Each row is a point on a landscape with many valleys, with its height.
From any point a ball takes the steepest step (drop divided by distance) to one of its 6 nearest points. It stops when none of these is lower. Distance is the straight distance between rows; heights are no part of it.
(327) h=540: [158 114 101 135 162 109 117 147 138 127 150 119 148 122 110  93 111 104
 106 112  97  76 140  86 142 113 161 112 144  95 171 173 122  99 167]
(562) h=401: [109 164 147 105  85 178 139 115 166 153  95 150 117 114 142 135 149 216
 145 158 154 191 114 180 102 159  99 138 128 150  80  98 150 143  21]
(896) h=313: [101 173 138 112  82 196 132 128 150 159 105 141 118 124 118 125 125 217
 136 140 153 207 110 184  95 168 101 136 138 166  94  94 120 137  21]
(738) h=465: [116 114 150 126 113 137 130 115 128 123 122 143 120 108 177 156 149 123
 149 123 165 157 123 161 138 153 101 135 107 156  79 125 130 154  87]
(826) h=532: [116 161 120 112 122 155 128 119 131 111 124 142 126 157 109 137 124 129
 130 114 123 160 120 149 100 125 131 127 127 153 104 140 102 126  92]
(1218) h=456: [106 121 187 108 114 118 143 100 149 137 115 162 150 114 194 152 150 108
 154 168 181 139 129 161 167 141  79 151 107 136  65 131 165 196  79]
(1724) h=536: [103 164 115 111 126 176 124 119 118 108 134 129 136 155  99 129 126 144
 128 108 117 158 124 144 101 121 131 125 140 158 113 143  99 114 106]
(965) h=535: [118 154 157 107  90 155 149 113 167 154  93 153 111 112 155 155 169 198
 145 176 160 175 109 190 112 151  91 142 125 140  73 101 171 152  37]
(1242) h=902: [102 188 116  97  79 166 141 141 135 145 103 127 135 139  49 117 129 200
 129 136 128 180 134 179  85 131 116 124 146 137  97 121 107 105  73]
(90) h=515: [ 98 178 105 122 124 163 115 141 116 112 158 111 127 160  81 130 130 157
 119 110  86 163 146 142 120 117 141 125 131 150 118 125  89  83 129]
(814) h=563: [130 117 124 127 127 109 134 125 120 123 102 140 123 123 153 147 118 117
 114 117 147 145 145 120 107 127 141 120 112 123 116 126 125 165 113]
(1161) h=538: [169 103 104 133 160 101 113 145 129 117 149 114 148 128 129 109 115  97
 108 123 105  64 132  83 137 104 161 116 140  87 178 180 125 104 176]
(172) h=630: [ 86 180 102 124 105 159 124 146 102 119 150  96 118 161  59 133 129 173
 108 122  65 166 136 151 118 112 135 121 141 158 125 129  92  65 118]
(527) h=429: [172 104 110 139 138 116 126 148 139 135 146 133 136 125 114 114 114  97
 125 113 117  83 130  89 144 133 155  95 135  94 150 152 128 128 174]
(312) h=611: [107 141 183 107  93 168 150 116 161 168 116 129 119 126 195 177 182 196
 166 180 178 162 111 204 131 142  55 133 122 137  61  83 190 192  66]
(274) h=368: [127 145 111 131 144 108 136 154 125 116 138 107 120 150 100 103 105 135
  99 103  98 130 153 111 112 117 142  95 142 114 145 108  98 126 155]
(1221) h=643: [170  66 139 164 164  55 105 113 114 107 123 151 144 116 188 129 127  18
 166 107 185  54 131  72 178 110 143 148  65  82 183 125 149 145 218]
(254) h=661: [ 96 172 115 111 110 174 144 120 122 115 129 124 128 153  85 128 114 161
 118 128 119 167 118 155  93 105 124 128 149 155 118 145 112 109  99]
(903) h=523: [118 136 107 122 136 142 126 133 126 111 122 117 139 137 139 128 121 128
 119  89 135 146 155 127 106 117 141 115 139 126 121 126 106 139 118]
(1542) h=87: [ 81 190 113 114  83 173 120 140 125 146 113 114 162 137  43 103 133 218
 112 111 107 177 152 168  87 133 114 123 152 150 108 128 102  75  73]
(211) h=284: [169  59 150 153 157  94 120  86 119 118 125 147 122 120 197 156 118  51
 145 136 185  64 112  77 161 112 135 168  96 116 174 150 165 143 201]
(140) h=382: [ 93 200 140 104  64 174 125 147 136 165 116 118 114 153  62 114 102 230
 121 139 122 205 128 185  86 145  93 127 144 180  90  86  68 118  50]
(936) h=357: [106 118 168 127 116 147 130  95 137 127 118 151 133 106 179 154 150 122
 144 136 165 156 121 169 150 152  87 149 109 160  73 135 148 159  83]
(1264) h=483: [135 120  97 147 168 112 113 150 129 120 173 100 147 110  81  71 112 119
 102  91  82  90 142  83 156 140 165 121 160 105 175 151 103  71 168]
(1611) h=590: [105  95 169 125 116 116 133 106 120 148 118 142 141  91 213 153 135 101
 136 158 175 143 133 138 162 125  94 151 109 135 110 109 173 203 103]
(497) h=530: [129 124 113 139 132 126 132 145 128 119 136 109 123 140 119 111 103 126
 107  99 113 130 141 106 114 120 138  93 140 117 146 102 106 146 155]
(667) h=564: [163 104  98 132 165  96 109 140 117 107 158  97 146 120 134 102 115  99
 105 109  90  65 136  86 137 102 161 131 149  90 193 175 115  89 182]
(924) h=455: [169  81 108 142 133 120 124 144 124 138 133 124 134 115 137 139 120  90
 141 117 148  77 131  92 147 129 146 112 123  94 146 152 144 127 177]
(1350) h=182: [135 135 114 138 157 116 129 141 142 120 151 119 142 138  82  73 104 121
  98 106  82  95 139  77 132 131 156 104 155 117 166 140 114 107 162]
(1626) h=413: [168 109 105 129 148 109 120 148 139 126 142 124 148 126 110 107 112  98
 120 117 108  75 139  89 141 118 161 105 132  83 154 168 123 112 172]
(148) h=595: [103 183 127 101  74 191 131 143 130 157 112 126 117 130  83 115 116 214
 144 133 145 197 123 191  91 155 101 129 139 160  93  87 101 128  46]
(907) h=432: [163  95  96 145 184  86  95 136 103  99 163 106 144 128 147  93 130  64
 126 102  78  53 122  74 135 100 161 124 133 107 215 155 116 105 208]
(161) h=340: [114 173 108 126 144 111 122 158 126 108 135 115 129 151  89 116 120 150
 101 101  90 135 171 120 115 121 148 113 142 115 134 116  87 100 145]
(1316) h=757: [147  89 148 137 108 114 132 113 141 158 113 163 123  91 171 139 146  79
 160 155 158 120 132 105 177 142 122 141 102 120 122 110 188 192 161]
(581) h=219: [ 75 192 128 121  75 168 106 147 130 160 111 113 153 151  32  89 124 239
 103 106  87 194 146 171  87 149 104 122 153 173 103 110  84  70  61]
(1532) h=484: [108 159 108 119 135 153 118 132 126 107 130 124 139 149 123 133 124 136
 128  91 122 154 152 135 108 118 140 121 138 139 118 137  95 130 117]
(1553) h=446: [ 75 181 105 120  89 170 129 152 105 130 137  90 132 147  49 133 133 187
  99 120  88 166 134 159 105 108 124 120 157 150 120 132 104  59 108]
(411) h=315: [ 87 202 143 103  65 167 124 150 128 159 118 123 122 166  47 113 104 236
 109 137 107 208 135 181  78 144 100 120 145 180  89  90  65 108  53]
(673) h=543: [ 85 194 115 109  83 164 135 133 134 147 104 121 145 133  53 114 130 206
 117 124 117 174 143 169  90 118 113 121 152 139 109 131 108  92  69]
(25) h=276: [173  99 107 131 141 106 121 152 135 130 142 126 135 131 118 120 117  94
 121 120 118  70 137  92 145 114 154 106 131  82 152 167 121 118 177]
(325) h=61: [150 125 116 134 147 118 130 153 147 121 148 128 143 137  89  84 101 113
 108 106  93 101 135  82 131 130 156 101 146 107 154 135 117 126 167]
(1349) h=400: [186  75 118 144 169  75 104 121 116 112 140 133 140 151 151 127 121  53
 133 123 115  54 110  76 136  99 149 124 103 101 188 161 129 129 193]
(281) h=199: [105 151 113 147 166 103 127 139 123 109 145 103 133 146  79  81  95 137
  84  96  80 112 158  92 121 128 152 118 154 130 161 120 106  94 152]
(438) h=662: [115 132 139 125 106 167 160 117 122 120 113 129  98 128 130 145 139 148
 141 144 154 169  92 178 104 134  98 125 121 160  90 118 136 128  89]
(1052) h=246: [151  84 132 143 122 112 131 105 144 151  96 161 131 104 155 142 131  89
 141 135 159 106 128  91 149 142 148 128 108 118 132 137 179 165 154]
(811) h=442: [106 161 108 120 131 148 116 150 121 107 135 114 137 151 117 129 125 139
 121  89 123 148 160 133 112 123 144 119 137 129 123 121  91 119 133]
(1497) h=377: [169  67 136 156 152 101 114 103 111 126 127 132 121 119 181 160 121  64
 134 139 172  66 117  86 160 112 135 157 103 112 164 148 158 135 196]
(1487) h=691: [ 91 186 105 119 110 172 118 141 110 117 151 104 122 159  60 135 125 167
 107 117  83 167 134 149 122 115 131 121 148 157 123 133  95  79 121]
(755) h=591: [107 158 120 110  90 175 155 140 123 129 104 118 101 124  96 137 139 172
 136 146 149 178 106 187  92 130 113 125 138 132  88 108 125 119  80]
(344) h=457: [146 114  79 138 184  63 107 170  99 111 171  94 128 115  75  82 111 104
 100 117  54  80 148  86 146 122 195 141 152  82 197 156  85  46 178]
(1375) h=253: [ 79 199 138 112  73 167 115 134 127 156 110 116 140 168  33 101 110 244
  92 116  91 198 142 174  79 144  98 120 155 181 103 103  68  80  58]
(1443) h=652: [ 98 187 102 126 151 126 106 151 121 108 142 115 132 167  61 124 132 170
  97 103  59 147 164 120 118 128 165 127 144 147 132 125  81  71 122]
(725) h=592: [109 167 119 104 112 165 148 121 125 120 125 140 116 150  89 134 122 145
 124 141 123 169 107 157  90 114 120 118 136 149  97 138 111 119  96]
(86) h=589: [144 116  96 141 169 113 113 153 130 114 168 101 154 114 102  78 112 110
 108  92  93  80 141  86 154 126 168 123 158 100 178 165 113  76 168]
(1146) h=654: [112 125 141 126 111 158 142 109 123 118 125 144 104 130 147 148 143 128
 147 126 145 169  98 169 119 149 105 126 111 165  79 116 133 139  98]
(314) h=531: [173  88 107 145 180  80 100 120 112 107 148 121 151 142 152 109 124  64
 128 112  93  48 123  67 131  96 150 126 118 106 205 167 125 116 194]
(285) h=297: [113 160 115 128 151 100 131 159 128 106 135 106 129 146  86  99 111 145
  90 105  88 132 163 105 114 120 148 112 149 110 148 113  99 114 153]
(544) h=336: [134 142 119 136 145 111 134 148 140 123 140 114 130 146  95  94 100 123
 102 109  86 120 138  96 120 117 142  94 142 114 151 117 111 131 164]
(49) h=600: [171  83 162 145 150  83 134  86 123 128 128 166 119 121 198 158 122  53
 147 166 186  70 118  77 175 108 130 170 106 105 150 140 173 172 193]
(1292) h=322: [162 103  93 146 180  80  96 141 101  98 170 103 136 129 143  88 139  63
 129 104  70  61 123  73 134 101 163 128 123 105 219 149 108  91 218]
(436) h=509: [163  81 152 143 144  90 136  90 132 129 114 159 117 111 190 163 127  62
 138 159 183  69 123  89 168 102 131 167 111 105 148 148 177 157 188]
(892) h=353: [102 122 183 124 113 134 139  92 144 131 118 158 134 117 179 151 160 120
 146 154 164 146 119 171 148 148  82 150 112 163  67 129 157 173  78]
(1119) h=445: [187  75 108 140 163  89 111 124 112 119 139 125 128 147 146 141 114  72
 125 127 115  60 122  83 135 101 145 119 108  93 176 164 130 127 190]
(1374) h=627: [124 136 142 121 119 156 145 121 127 120 121 140 103 131 133 148 138 129
 149 131 148 167 104 164 117 145 108 123 118 157  82 125 120 132  95]
(727) h=213: [108 126 168 121 115 147 143  91 140 128 111 152 124 113 168 147 152 136
 142 153 160 154 106 172 134 159  83 143 113 169  74 131 157 159  77]
(343) h=841: [114  93 155 126 107 116 128 115 119 150 115 134 128  93 197 155 134 104
 132 149 164 145 135 131 157 132 107 147 108 136 115 101 158 195 129]
(1256) h=534: [178  67 137 165 166  49 103 124 113 118 119 149 142 130 174 132 128  19
 160 107 163  51 134  72 168 116 143 137  68  85 186 135 142 144 215]
(390) h=294: [100 103 180 105 118 109 139 100 141 146 112 148 149  99 211 155 143 103
 142 170 186 137 132 150 164 126  86 152 110 126  82 122 171 211  89]
(704) h=794: [ 85 181 110 121  99 179 133 133 113 119 143 104 132 151  72 125 117 169
 111 118 106 166 126 158 109 101 118 126 153 152 124 139 105  84 111]
(869) h=212: [179  86 115 148 184  67  90 115 113 108 135 138 154 143 159 118 123  39
 147 108 117  37 123  64 135 108 156 118  96 102 201 157 132 131 200]
(1705) h=525: [109 134 182 117 105 141 158  93 152 138 107 152 111 123 168 161 160 163
 139 188 158 156  95 184 122 142  66 138 123 151  67 111 175 166  76]
(1001) h=396: [182  68 118 148 152  95 116 122 114 126 134 125 121 139 166 156 115  62
 137 133 152  68 114  92 149 108 136 131 105  98 169 147 142 128 201]
(659) h=183: [170  65 155 151 157  89 120  82 128 120 127 160 129 122 200 145 117  45
 149 145 185  68 118  75 180 104 132 178  95 117 166 138 169 160 199]
(149) h=606: [ 83 187 107 113  84 176 140 136 120 137 118 105 142 139  56 116 126 201
 102 123 110 165 136 171  95 113 120 128 160 148 114 136 111  77  83]
(1288) h=300: [ 75 190 107 124  89 173 131 148 111 136 131  86 140 137  45 118 133 205
  99 112  94 169 139 161 105 122 116 125 156 146 115 131 100  59  97]
(1440) h=711: [111 145 154 116  97 162 157  96 153 141  92 139 113 114 158 152 155 176
 130 172 162 162 100 184 107 138  82 138 128 144  78 106 169 150  55]
(1102) h=698: [162  57 152 165 167  61 113 113 119 113 122 157 155  98 212 124 129  17
 169 106 196  55 134  69 183 108 139 166  74  84 189 127 162 153 219]
(910) h=657: [150  96 147 136 122 113 139 106 141 154 114 163 120  85 182 152 148  77
 159 163 180  92 133  99 180 131 135 150 105  95 118 124 188 180 179]
(445) h=645: [109 162 121 111  98 164 153 130 126 125 114 138 104 144  97 142 128 151
 135 150 133 176  98 174  95 124 119 119 134 143  91 125 120 122  93]
(1333) h=577: [127 120  93 147 172  89 109 171 110 117 172  96 120 117  50  70 100 120
 108  97  62  89 150  82 152 152 176 126 153 113 170 132  85  44 170]
(621) h=516: [135  92 128 140 124 123 136 119 126 131 104 134 129 121 150 128 108 108
 110 114 144 129 131 101 119 132 136 113 126 134 136 122 142 168 133]
(328) h=423: [110 180 107 118 132 142 108 151 125 109 147 113 130 161  82 127 131 148
 119 101  80 154 156 133 122 121 146 120 134 140 118 125  87  93 129]
(836) h=579: [108 144 131 116  99 176 157 129 121 127 110 124 100 123 124 144 141 161
 133 152 157 173  96 181  97 136 102 127 136 148  91 114 138 124  77]
(1241) h=485: [ 98 190 130  98  69 177 129 148 140 155 111 127 126 147  61 109 112 219
 136 133 125 202 131 186  89 152 102 119 142 160  89  87  89 121  54]
(1475) h=571: [115 156 171 105  81 162 144 122 173 161 106 135 114 113 174 167 176 205
 163 176 160 182 111 201 126 153  73 137 123 139  63  89 172 170  49]
(1516) h=402: [151 115 118 140 134 129 134 142 134 128 140 123 129 131 111 108 106 109
 121 101 110 108 135  94 129 125 148  94 141 116 146 121 118 147 168]
(995) h=505: [107 165 113 110 135 162 122 125 128 106 130 132 138 154 112 133 121 130
 131 103 125 156 130 138 110 124 139 128 143 153 111 138 103 120 106]
(1398) h=497: [176  83 111 131 168  92 114 131 117 118 142 123 136 137 139 124 112  80
 114 127 106  59 123  83 129  95 155 118 128  89 183 177 125 111 181]
(197) h=393: [147 109  85 141 195  58 105 143  86  98 167 103 127 116  80  82 115  93
  98 124  44  77 139  65 124 115 212 143 147  97 227 153  96  46 190]
(1070) h=285: [ 94 201 136 105  67 166 121 143 138 156 108 130 140 151  41 101 116 228
 115 124 110 204 138 173  88 142 106 126 144 167 100 105  83 101  59]
(1590) h=796: [ 96 190  96 126 131 139 109 144 114 113 150 114 127 170  42 128 134 172
 105 119  52 158 152 126 118 124 161 130 144 162 128 129  88  71 115]
(576) h=395: [111 166 109 121 141 134 120 155 125 111 137 104 132 151 109 122 122 144
 118  88 106 142 166 125 116 116 143 108 137 124 131 109  90 117 139]
(1447) h=551: [121 107 121 129 130 122 132 123 124 126 103 135 124 128 148 133 107 117
 110 108 137 143 142 108 105 124 136 116 130 128 128 120 129 160 122]
(181) h=90: [163 108  86 147 180  74 101 155  99  99 181  86 127 114 118  91 124  92
 108 114  55  75 129  88 139 100 177 132 139  96 213 153  97  75 208]
(776) h=487: [156  92 111 142 125 137 127 146 137 136 138 125 128 123 120 111 110  99
 135  99 128  99 125  92 140 139 149  99 131 112 145 131 131 140 168]
(1123) h=480: [145  89 132 142 119 123 136 109 138 143 103 154 132 116 143 132 111  97
 124 124 141 124 124  91 130 144 146 119 118 130 133 122 161 171 142]
(1509) h=309: [156  77 123 154 133 121 126 111 131 141 112 141 135 109 160 150 126  86
 134 133 171  74 129  89 154 131 145 136 120 100 149 156 166 134 167]
(446) h=430: [155  85 114 145 128 137 125 134 135 139 126 133 137 118 136 121 118  99
 129 104 136 100 124  85 138 136 152 104 123 120 150 135 145 149 157]
(1111) h=310: [104 116 178 120 123 123 136 101 138 139 117 159 144 105 193 154 149 112
 149 151 173 142 132 163 159 146  85 154 112 144  71 136 163 183  84]
(412) h=479: [120 148 108 132 136 129 130 156 118 111 133 109 126 141 120 123 112 135
 112  90 118 139 161 120 107 116 142 103 136 116 136 106 100 134 148]
(1493) h=462: [100 108 168 121 114 121 131 103 130 138 117 148 143  90 203 156 144 115
 139 141 174 144 141 155 157 141  91 151 109 141  83 127 155 179  91]
(348) h=370: [162  73 134 153 142 106 127  95 125 136 115 143 125 111 177 157 122  71
 136 143 183  70 127  83 162 113 139 154 110 106 144 154 171 143 184]
(1704) h=319: [161 113 113 139 145 118 130 153 143 131 142 135 138 131 101  99 110 110
 123 106 102  98 128  84 140 132 159  89 134 104 149 146 121 131 162]
(404) h=408: [158  84 138 140 129 112 134 105 142 155 104 161 129  99 166 159 136  80
 141 146 168  85 135  86 157 130 141 141 115 106 135 147 176 156 166]
(1602) h=440: [112 108 162 125 118 134 133 102 137 133 117 147 139 101 189 156 148 114
 137 134 171 147 131 161 148 144  92 148 114 148  75 132 150 170  91]
(505) h=570: [120 140 119 114 129 127 129 122 128 117 110 147 131 137 142 142 126 119
 129 114 137 151 134 138  99 128 137 125 124 129 100 139 105 143  94]
(381) h=634: [120 143 130 109 104 168 156 123 124 119 119 136  97 139 110 143 132 147
 143 143 138 172  94 177 100 135 108 126 126 150  88 121 122 117  89]
(696) h=389: [148 109  85 134 186  61 113 167  97 107 169  91 125 113  86  88 117 103
  98 120  57  82 149  82 143 115 192 140 154  82 204 154  91  52 187]
(1666) h=647: [113 148 174 111  94 145 155 112 163 156  98 140 111 119 173 168 172 189
 154 186 159 168 110 196 117 143  71 135 117 137  66  90 176 168  61]
(1530) h=426: [112 172 160  97  82 172 130 117 172 161  96 156 109 115 145 150 152 210
 147 166 152 196 107 182 108 165  96 141 125 150  74  96 147 157  20]
(1106) h=352: [187  79 122 149 170  73 102 119 112 114 130 138 131 151 158 136 127  39
 150 128 123  50 118  75 147 110 147 126  88 102 189 149 130 136 205]
(1018) h=558: [107 139 186 114 102 138 163  91 154 142 105 139 104 122 178 159 167 169
 151 191 155 154 101 194 125 134  68 137 119 150  60 103 182 176  76]
(1525) h=363: [126 133 107 148 163 112 116 146 135 118 164 105 147 122  76  69 101 127
  92  88  79  93 144  76 146 136 158 122 161 125 173 139 111  82 166]
(447) h=582: [121 147 128 111 111 151 149 119 127 118 123 147 108 144 117 143 136 123
 143 134 135 165 102 161 108 138 117 123 125 152  80 124 115 133  98]
(1054) h=598: [118 118 119 132 135 131 132 133 125 117 120 118 136 133 145 127 105 121
 109  96 138 139 151 108 106 125 133 109 135 125 137 123 114 151 126]
(1535) h=333: [167  97  96 142 178  89 101 141 106 103 172  92 133 127 140  95 129  81
 116 109  69  60 124  80 138  94 161 128 134  99 213 156 113  88 204]
(419) h=818: [123  87 156 126 105 128 127 102 128 161 119 153 128  85 202 143 139  90
 162 158 169 133 123 111 173 132 106 147 105 126 128  92 190 208 146]
(40) h=541: [111 136 196 114 101 144 160  97 149 144 111 140 112 128 179 161 170 166
 155 187 162 157 102 195 139 137  61 133 113 152  59  93 186 186  85]
(84) h=181: [178  84 105 131 150  97 122 142 119 128 139 121 133 133 134 136 119  86
 126 131 120  64 128  95 138 111 158 106 129  78 158 163 127 117 182]
(1459) h=594: [134  98 131 130 115 100 140 125 126 137  96 150 116 119 164 151 122 108
 119 132 146 150 139 116 117 130 129 120 116 122 110 113 134 171 119]
(906) h=380: [187  79 118 137 149  96 124 134 110 126 135 121 118 141 149 152 114  72
 130 136 135  65 123  88 140 106 145 117 114  89 166 155 131 124 190]
(58) h=656: [ 96 142 192  95  99 177 143 101 176 179 106 127 143 136 207 180 182 204
 176 177 191 159 113 201 132 143  63 142 126 146  60  89 196 206  43]
(457) h=544: [123 155 127 109 123 160 136 116 132 109 128 146 121 146 110 140 126 125
 134 127 121 164 115 150 101 125 129 126 131 152  97 140 110 132  93]
(1020) h=784: [107 182 121  97  75 182 134 143 131 149 109 129 124 132  77 120 130 204
 149 139 145 188 122 191  98 142 109 118 140 139  93  97 109 112  60]
(1238) h=682: [163  88 156 141 132  93 146  99 135 143 118 162 117 101 184 164 139  67
 151 168 188  77 134  90 174 108 126 163 110  94 130 138 179 172 187]
(247) h=696: [118 130 141 121 105 165 146 116 125 123 117 136 103 123 142 151 141 146
 143 142 148 168  90 172 112 148  96 126 124 164  82 118 136 130  89]
(1237) h=280: [154 109  85 140 176  72 107 162  98 106 177  88 123 110  97  89 123  93
 100 121  57  83 136  87 144 107 179 138 147  86 207 153  98  66 195]
(1167) h=469: [ 89 147 104 155 175 105 114 157 110 109 149  80 124 140  70  84 107 154
  80  92  73 105 160  89 122 140 159 124 162 138 168 109  92  62 152]
(887) h=493: [164  97  98 140 179  93  98 137 107 103 160 100 141 127 147 103 119  80
 116 107  89  62 117  82 135  94 153 129 133  96 211 166 122  97 199]
(816) h=418: [105 133 102 156 175 101 115 158 114 112 164  90 124 131  51  70  99 136
  89  91  67 103 145  81 134 144 157 120 159 138 168 111  95  65 166]
(1650) h=270: [154 105  90 139 177  85 107 159 101 102 173  89 128 114 123  91 117  90
 109 112  72  78 133  87 141 104 170 132 144  91 203 155 104  74 201]
(1352) h=562: [109 137 158 120 110 155 155  95 141 137 100 142 109 115 161 147 156 165
 135 168 151 165  94 181 111 142  83 140 128 163  81 118 168 148  61]
(1157) h=381: [156  84 110 150 129 133 122 122 131 144 119 137 139 108 144 136 122  94
 138 109 151  91 123  89 142 144 152 108 118 117 140 144 156 141 158]
(793) h=489: [107 155 128 111  89 185 151 125 132 137 100 129 112 114 119 136 142 194
 146 142 164 176 105 191  90 149 101 129 135 137  93 104 137 124  56]
(320) h=371: [109 130 173 130 117 145 154  90 143 130 114 148 116 121 162 152 155 146
 141 166 158 159  97 176 123 145  81 143 118 174  71 122 163 164  74]
(968) h=567: [112 104 152 122 114 116 127 115 127 135 120 132 122  95 196 161 142 107
 139 127 169 145 136 148 150 141 104 146 113 136  84 124 143 173  99]
(564) h=561: [169  62 157 160 165  76 105  91 125 104 125 161 140 119 202 137 123  34
 160 120 190  61 120  75 186 110 128 172  85 114 183 130 157 162 207]
(1563) h=403: [ 99 186 106 127 160 108 116 152 121 101 140 111 134 154  74 116 128 158
  93  96  72 139 175 111 115 119 157 120 141 119 135 124  85  92 132]
(1212) h=504: [105 126 158 134 112 162 148  96 132 125 118 141 109 116 156 147 147 142
 144 143 164 156  95 175 115 150  89 134 121 169  80 119 151 139  78]
(266) h=702: [101 136 143 123 106 171 155 108 130 131 101 132 108 114 153 144 146 166
 137 150 161 171  91 181  94 143  88 137 138 153  88 116 150 129  69]
(55) h=575: [108 126 203 110 107 131 153 100 153 137 125 154 134 132 180 159 163 129
 173 184 171 144 103 181 160 144  66 133 102 155  53 109 174 198  81]
(972) h=559: [100 127 202 116 102 147 162 102 154 145 121 133 124 138 188 164 169 146
 173 186 177 143  96 192 148 142  54 135 109 149  60  85 190 205  82]
(462) h=417: [130 132 111 141 134 116 136 150 132 116 140 115 122 141 100 100 100 116
 108 102  94 123 141  99 122 128 141  95 142 112 151 111 110 143 160]
(523) h=511: [114 134 191 117 107 139 159  93 154 143 111 147 110 128 170 158 164 150
 149 188 159 150  91 184 139 139  64 130 118 157  57 106 181 181  74]
(1125) h=560: [124 123 140 122 117 140 137 120 127 115 115 141 114 123 145 154 148 114
 149 122 153 162 114 157 124 150 116 127 104 149  78 122 119 140  93]
(655) h=556: [143 114  81 145 176  78 108 177 109 119 177  99 129 108  55  75 111 111
 106 104  65  86 156  84 156 138 190 132 156  93 179 143  86  38 168]
(451) h=486: [124 124  98 150 172 105 112 157 123 114 172  97 134 122  64  64 100 124
  99  91  75  96 142  85 155 145 164 122 156 118 171 134  98  62 168]
(363) h=602: [127 125 133 116 125 121 132 130 130 121 111 148 122 123 150 154 131 115
 139 122 147 161 135 148 120 140 128 122 110 132  83 127 106 152 100]
(1165) h=803: [111 175 116 101  79 175 144 148 133 140 104 120 121 128  78 123 130 196
 142 140 142 184 121 186  92 134 111 122 137 133  97 106 113 115  68]
(715) h=419: [181  63 128 158 156  81 107 116 107 120 139 137 129 136 169 149 117  44
 156 128 152  61 109  82 159 114 136 139  86 108 180 139 134 134 205]
(509) h=578: [156 105  97 132 170 105 111 152 122 116 164  98 154 117 121  86 117 106
 100 104  93  66 140  84 145 107 164 124 152  88 188 169 114  84 178]
(442) h=666: [101 192 123  95  75 179 134 148 137 149 105 134 131 135  57 115 123 207
 141 133 130 189 126 186  94 143 110 121 139 147  91  99 104 113  65]
(134) h=471: [121 167 160 100  79 166 135 125 178 164 106 150 111 115 155 153 165 210
 148 169 151 195 110 195 119 168  89 135 120 142  70  90 157 161  30]
(388) h=668: [171  98  99 137 171  91 111 134 113 112 152 107 146 134 142 110 110  84
 113 127  95  63 125  80 128  90 154 123 135  93 194 171 122 109 183]
(98) h=787: [144  92 141 139 111 108 135 114 138 154 106 158 125  99 162 146 127  90
 140 143 143 132 126 104 153 145 130 131  98 123 123 105 163 183 148]
(345) h=488: [102 172 106 122 133 158 109 139 120 105 144 115 138 157 100 126 130 148
 130  92 110 158 144 143 119 119 140 119 138 143 119 127  87 109 124]
(298) h=437: [101 177 133 103  74 204 125 138 136 155 111 135 120 132 100 123 116 213
 147 133 157 203 116 182  96 166  96 137 141 161  98  89 111 134  30]
(23) h=713: [116 172 119 102  88 169 161 134 122 131 108 130 109 135  82 133 135 176
 130 152 133 176 109 178  92 122 108 120 143 136  99 122 116 113  86]
(360) h=597: [ 92 175  98 141 171 113 106 149 121 107 137 104 136 152  72 107 122 170
  84  95  74 126 180 104 107 127 168 126 153 131 147 124  87  71 126]
(615) h=350: [164  67 122 159 138 113 122 110 115 133 129 130 121 118 175 164 126  79
 132 129 173  69 125  85 150 114 139 136 116 106 159 158 156 131 183]
(1036) h=816: [135  94 145 133 106  99 130 118 123 154 105 147 111 110 169 152 124  97
 129 144 143 142 129 116 139 133 126 126 104 128 117 108 157 184 133]
(1152) h=593: [126 109 145 124 112 111 142 128 121 135 112 139 120 101 179 160 138 106
 134 128 154 159 136 145 140 143 118 134 101 128  90 114 123 166 107]
(389) h=252: [159 110  89 141 190  59 101 146  99  91 170 108 123 122 104  85 128  78
 112 120  44  77 133  72 131 107 190 134 136  97 226 147  95  67 205]
(1566) h=460: [143  93 120 142 126 135 127 125 130 138 123 129 130 126 134 120 113 100
 124 100 129 116 123  91 128 136 145 104 129 125 150 118 140 153 150]

Where does a ball stop that starts at each point below?
(903) -> (325)
(1054) -> (325)
(1532) -> (325)
(814) -> (1052)
(328) -> (325)
(1459) -> (1052)
(1374) -> (727)
(58) -> (727)
